A landscape with many valleys, sampled at points; each row gives a point and its height.
From any point a ball rolls to the lowest of the 2 points nearest to it. It stops when none of these is lower. Distance is the straight distance between rows; heights are no part of it.
Safa: [  6  19  -3   2 -37   0 -12  -7  11  -5  18 -15  -5  -2   7 -33   1   2
  -6  24   1]  h=23.1
fuvig: [ -5   6  11   2  -4 -26   8   4 -25  19  10 -11  11  -4  -3  21  14  -8
  25  -1   7]  h=73.6
Nir: [ 16 -12   4   2  27  -9  -3 -13  19  -5  27 -12 -16   1 -19  -9 -10  22
   2  23  -9]  h=30.6
Beve: [-21 -15   3  -4  27 -18  -2 -14  19  18 -13  18  -2   0  -4   6   0  11
   1 -17  14]  h=30.5
Buda: [ 11  -9  -4 -20  21  -3 -18 -23 -14  12  28 -13 -14  12  14  -1  -9  -5
  -5  15   4]  h=17.7
rela: [-12   3  19  12  -4 -14   1 -17  -7  15   1 -21  17   7 -22 -24   8   0
   4  25   5]  h=76.5
Tuti: [ 23 -19  10 -13  -7   7  -9 -26   7   8  -3  11  24  16 -34  21   3  -8
  10  -2  -7]  h=13.8
bozu: [ 34 -24  15   1   8  -6  22  15 -26  12  24  -1   8 -11 -19  -6  20  -1
   2  -9  -3]  h=68.8
vumu: [  1  15 -29   5  -9   9 -18  15   1 -22  21 -14 -16  -8  23 -10 -10  29
  10  10  -6]  h=36.1
loger: [-11  -6 -18   8 -13 -11  18  14 -37  -5 -35   1   9   2 -26  -2   1  -5
 -11  10 -15]  h=52.4
Pepi: [-11  -7  -1  -2  -9  -6 -30 -11  14  12 -18  19   2  12  -5 -32  -8 -37
   7  15  14]  h=33.4
Per: [  6 -35  17  -6  10  13  -8  -2  27  -1  15  -9   7  -1 -14 -15  -9  10
  -9  21  -2]  h=35.3
Papid: [  5  -1   6  -1  36   3 -19 -21   6  10  27   4 -26  11   4   8   2  21
   8  15  -6]  h=24.7
duzeg: [ 38 -17  13 -11  20  19  14  13   0  -9  21   4  -1   0  -3  -6   8  -1
   5 -21  -7]  h=66.6
kofus: [-14  23  18  17 -28  -8  -2   8 -28   6 -11  15  10   9   1  19  20 -16
   8   4  -5]  h=12.8
Ralaz: [-15  -3  -4 -15  33 -20  -7 -29  14   0   0  -8 -11  -7   1  19   3  14
 -11  -5   4]  h=37.4
neduk: [-21  -2 -11  11  -7  12  -5  10  -2  -5  13  -8  -3   6  13 -18 -13  11
  12   1   1]  h=39.3
sudag: [ 13 -29   0 -11  10   7  -2 -23   9  17  -5  14  20  -2  -8   9   1 -18
  12 -20  11]  h=21.8
Sakam: [  2  -7 -18  -2 -34  11   4   9 -21  -1 -33  -5  16  37   1  12  12 -13
 -24 -22  -9]  h=51.1
toda: [ -6  11   0   3  -4   5   2 -10   3  10  28  36 -23  -4   0  11   6  25
  12   0  -7]  h=51.6
Vira: [  5   7   3  11 -39   6 -30  18  19   2   2 -23  16   8  -4 -19  -1   3
   6  20  11]  h=19.2
Nodip: [ -7  16  -4  23  -8 -25  -3  21  -2  -3 -29   0  28 -12 -18   5  -9   0
   1  -2   4]  h=13.4
Robek: [ 14   0 -13   5   0  -7  -3 -18   6  -6   6  -3 -18   0 -14 -29 -16 -21
  -2  14  -4]  h=25.6
Loti: [ -7  23  25   9 -26  -4  -6  20   6 -18   5 -21  -4 -16  11 -25   3   1
  -6  15  -3]  h=25.8
zofu: [-25  -5  10 -12  -6  23  11  -2 -33  20  10  16  21  14  12  -2  -9 -12
 -11   4 -12]  h=58.2
Beke: [  0  -3  -3 -42  29 -11 -23 -13  -9   9  -3  33  -4  -1  15  28  14  12
  32  -4  -7]  h=41.8
Pak: [ 20   8   6   6  20   1  24  17  -3  -3  18 -13  11  -3   7 -10  11   0
 -26 -11  11]  h=27.1
lud: [ 21 -13 -15   0 -43  19  -6   2  -3  -3 -42 -20  14  20 -11 -11  11 -22
 -13  -9   7]  h=46.6
zuk: [ 18 -15 -13  -8  10   8  -9  -3  24  -4  -4  16 -38  -8   4  23   3  32
  14 -19  -3]  h=52.2
Zenoz: [-16 -18   2   7 -24   1 -28 -16  14   9  -4  11 -12  -1  -2 -30   2 -15
   0 -16  10]  h=38.2
duzik: [  8  -3  14  -9  13 -19  26  -7 -28   6  14   7   5  -2 -12   2  17  -2
  25 -19  -6]  h=71.5
luz: [ -7  -1   8   4 -40  24  17   6 -24  11 -31 -17   7  26   4  15   5 -30
  -7   1 -13]  h=54.2
guson: [ -7   3 -14  -1  17  -4  31  16  -4 -14  15 -29 -13 -15  12  -5 -16   8
  -8   0   9]  h=35.1
razu: [  9  -2  16 -29  36 -14 -25 -15  -8   3  -1  37 -10   8   6  18  11 -11
   2 -16  -5]  h=36.6
losem: [ 20   2 -21  -1 -14  -7  -9   3  -8 -10  19  14 -23  -5  13  12   5  -5
   3   3  -9]  h=44.9
dukib: [ 24  -1   6   3   3  -1   3  35  13  -8  20 -14 -13 -30   4 -13  -4   4
   4   6   7]  h=26.7
ribib: [ -3 -20   6  -9  -1  27   4  -9  26 -11   3 -33  13   2   0 -27 -13  -1
 -14   2   3]  h=39.7
Zipot: [-18   2  33  12 -23 -20 -18  27 -22  20 -15  -6  -1   5  -6  29   5 -13
   2 -14  -1]  h=5.8
pinub: [-25   5   2 -12  13  23  13  -9 -18  21  17   0  11  26  33   5  -6   5
  -8 -15  -4]  h=59.8
lozol: [ -5 -27 -27 -10  21  11  19  -8   9 -13 -10   3 -10  -1   9 -11  -2  -4
 -26 -22   7]  h=35.5
gof: [ 18  13 -25   7 -21   3   3   5  -8   2  -2 -15  21  13  -8   0   4   6
  18  -7   0]  h=39.8
lir: [ 14   8  15  17 -22 -13 -19  20   5   9 -14 -25  17   1  -6   8  -1  -4
  -9  31  19]  h=15.6
manat: [ -9 -11  -1  13 -42   1 -14  -7  -4  -2   7  25   8  -3 -13 -38  13  -5
 -10   7   3]  h=32.4
fimo: [  4 -18  11 -29  40  -3  -5 -29  15   4 -12  26   9  -1   0  20  16 -14
   8  -7   1]  h=30.7
Vikef: [ -1  -1   3   5  16  18  30  14  -7 -23  -3 -21  -4 -10  16 -16  -3 -10
 -21 -14   5]  h=31.3
Mezu: [ -7   5   9  15 -26 -15  -6  13  23  -7 -27 -22   7  -9 -23 -15 -10  -3
  -4  -9   3]  h=7.4
mubi: [-10  -6  -7   0 -18  23  22   9 -31  33  -8   2  10  21  15  12 -10 -34
  -4  -3  -7]  h=56.5
lenik: [-24   3   0 -30  37   4   4 -11 -11 -19  -3   6   2  10  22   2  16  16
  -4 -11 -18]  h=53.1
zod: [ 11   9 -19   1   4   2 -10 -14  17   9  -7  22   3  15  -7 -17 -30 -17
   6   7   9]  h=29.6
gat: [ -8  11   2  19 -11 -12 -22  23  18  20 -11 -20   9  13   9  15 -21  -5
  -9  14   8]  h=13.0
fesan: [  7 -12   3  -5  12  -1 -22   1  12 -20  15  17  -7  -7  11 -13   9  13
 -14   1   3]  h=51.9
pabem: [ -2  20   7  13 -11   6  -1  21   3  12  25 -15 -23   0  31  10  -6   6
   1  14  -5]  h=20.0
koz: [ 12 -15  -5 -13  39   9  -2 -16  22  -1 -12  16 -44   4 -12  -2  -6  22
   5 -18 -14]  h=57.9
Kuv: [ -6   7  -1   8 -23 -14 -33  26 -16   8 -15 -19   2  17   0  27 -10 -17
 -13   4  -2]  h=10.4
Vife: [ -6  33  10  17  -1  -7  -3  33   1   1  20 -18  -5   0  22  -4 -17   2
 -34  28  -1]  h=22.5
vupen: [  3  24  10 -12  25 -21  11 -13   3  -9  -7  34   1  -9   0  23  21  13
   2 -16 -12]  h=58.3
raru: [  2   0  -6 -13  16 -10 -14  -4   3   7   6  13 -29  -2  10  40  -2   7
  22 -11 -11]  h=47.1
zag: [-10   3   9   3   2  16   9  12   1 -20  19 -15 -29  -5  22  21 -15   6
  17   1 -20]  h=25.3
Sizad: [ 25   4   2  -2  24   6  13   3   4  -6   7  24 -16 -10   3  -5 -10 -13
   8 -10  -3]  h=64.7
gere: [-30   2  -4   4  -3  13   1  -8  19 -22   0  -6   0 -18   5   3  -8   7
  13   8  -3]  h=43.9
vig: [  2  12 -10   4 -24   3   5 -13  -5   2  -6  34  19   1 -14 -16   9  -6
   5   0   9]  h=25.7
lag: [ 19  22 -27   2 -36   1  -7   1 -20  -6  18  -2   9  -7   5  14   0  -7
  17   1 -12]  h=42.6
ran: [-19   7  -7   2  31 -27  -4  -5   7  -6 -12  23  18 -10 -13  -4  -6   9
   1  -1  11]  h=23.9
zenu: [-19  24  31  10 -15   2   4 -13  -7  10   8  21  11 -10   8  21  11 -14
  16  10   3]  h=19.3
Bub: [ -3  -8 -14  -7  -4  25  27  -5  12 -21  -9 -24  14   7   7 -19  -3   3
 -31 -21   5]  h=36.5
zipu: [  6 -22  -3  16 -21  -1  12  17 -29 -12 -50  -1  21   8 -18  -7  10 -12
   5  16   6]  h=47.5
Kinug: [-11  14  -7   3  -1 -20  13   1  -2  -8   9 -31  -3 -16   8 -18  12  16
  -1  -5  12]  h=38.7
funo: [-10 -11  21 -10  -1  13   7  15   4 -12  -3 -19  -7  -3   6  24 -12 -19
   7  -9 -26]  h=31.2
Vub: [ -6  -7  12   5 -10   2  10 -17   6   7 -28  11  22  18 -37  16  -6 -18
  -1   2 -11]  h=3.8
miv: [  7   3 -29 -10  35  -2  21 -24   5   5  -7  -1 -13  -8   6 -13  -3   9
 -11 -17  20]  h=27.4
fuli: [ -7   0  -6  11  -1  20   5  15   8 -25  21 -17 -31 -29  18   5  -3  37
  13  18  -4]  h=31.7
sedu: [  5  -3  12  -9 -13   0 -16  -6   2 -20  -1  -8   7 -18  -2  -6  27  13
 -13   3   4]  h=55.3
Bimo: [-16  -7  13  -4 -10   2  11 -33   7  12 -15  36  12   9 -16 -13  -1 -13
   7  -1  -8]  h=16.1
vum: [-15  -2   4  -4  29  25  11  -3  12  12   8 -20   2  29  20  18 -18   5
   1 -18   7]  h=61.7
nerif: [ 19   2  -8   1 -19   3  24  -9  -2   3 -23  -7  27   8 -25  -4   5 -18
  16 -19  12]  h=34.4
gir: [  7   3 -23  12  -8   1 -11  11 -21   7  20  27 -35  -7  15  18   2  25
  17  -2 -10]  h=47.8
Vurol: [ -8  26   2   7  -7 -13   4   0   1  -2   5  25   1   0  -4  13  15  14
  -5 -14 -23]  h=55.2
poz: [ -2  20  19  10 -16  -8  -8  50   6 -11  -3 -26  11 -14  12 -24  -3   2
 -28  34   5]  h=23.7
fasi: [ 23   2 -14   2  21 -16  13 -22  24   3  -6   0 -22 -16 -21 -22  -9  -5
  -4 -10   5]  h=20.1
giso: [  1  -4  -3   2  34   5   5  -2   9   3   7  25 -45  -8  12  -3 -14   7
  -5  -1  -3]  h=62.3
zere: [ 20   6   7   1   7 -13   4  31  -2  -2  26  -9   4 -21   6  11   3   3
 -23  21   7]  h=24.3
nime: [  0   8 -19  12   7 -18   0  -2  -5   6  -6   1  26 -14 -21 -10   0  12
   9  18  18]  h=18.6
febuz: [ 12 -22 -15   3 -23  12  12   3  -4  -2 -41  -5  23   1 -22 -19  -8 -18
  -8  -1  20]  h=41.0
gov: [-21   7 -11  -1  12   3  -6 -25  21   3   8 -10 -16 -12   4  17  -1  25
  18   6   5]  h=43.7
Mot: [  1   3  -7  -7  17  14  -2   6  -4 -23   7  11   2  12  19  12   4  11
  -9  -7   1]  h=48.7
Fuf: [-27  -5  18   8   3 -19  -4  -5 -15   6  -5  -7  21  -8 -18  10  11   1
   6   3   4]  h=75.1

For each start below, name the point where the ball stops.
bozu => Vub
gov => Mezu
Vurol => nerif
Loti => Zipot

Call two points neighbours if one is among the 2 nearest of the other. Go from one point of each pair to the other, from neighbour to neighbour, staying as low as possible. Name the highest point that can't be avoided.
febuz / Mezu => loger
Vub / zere => Zenoz
Zipot / zag => Loti
fasi / zere => Bub
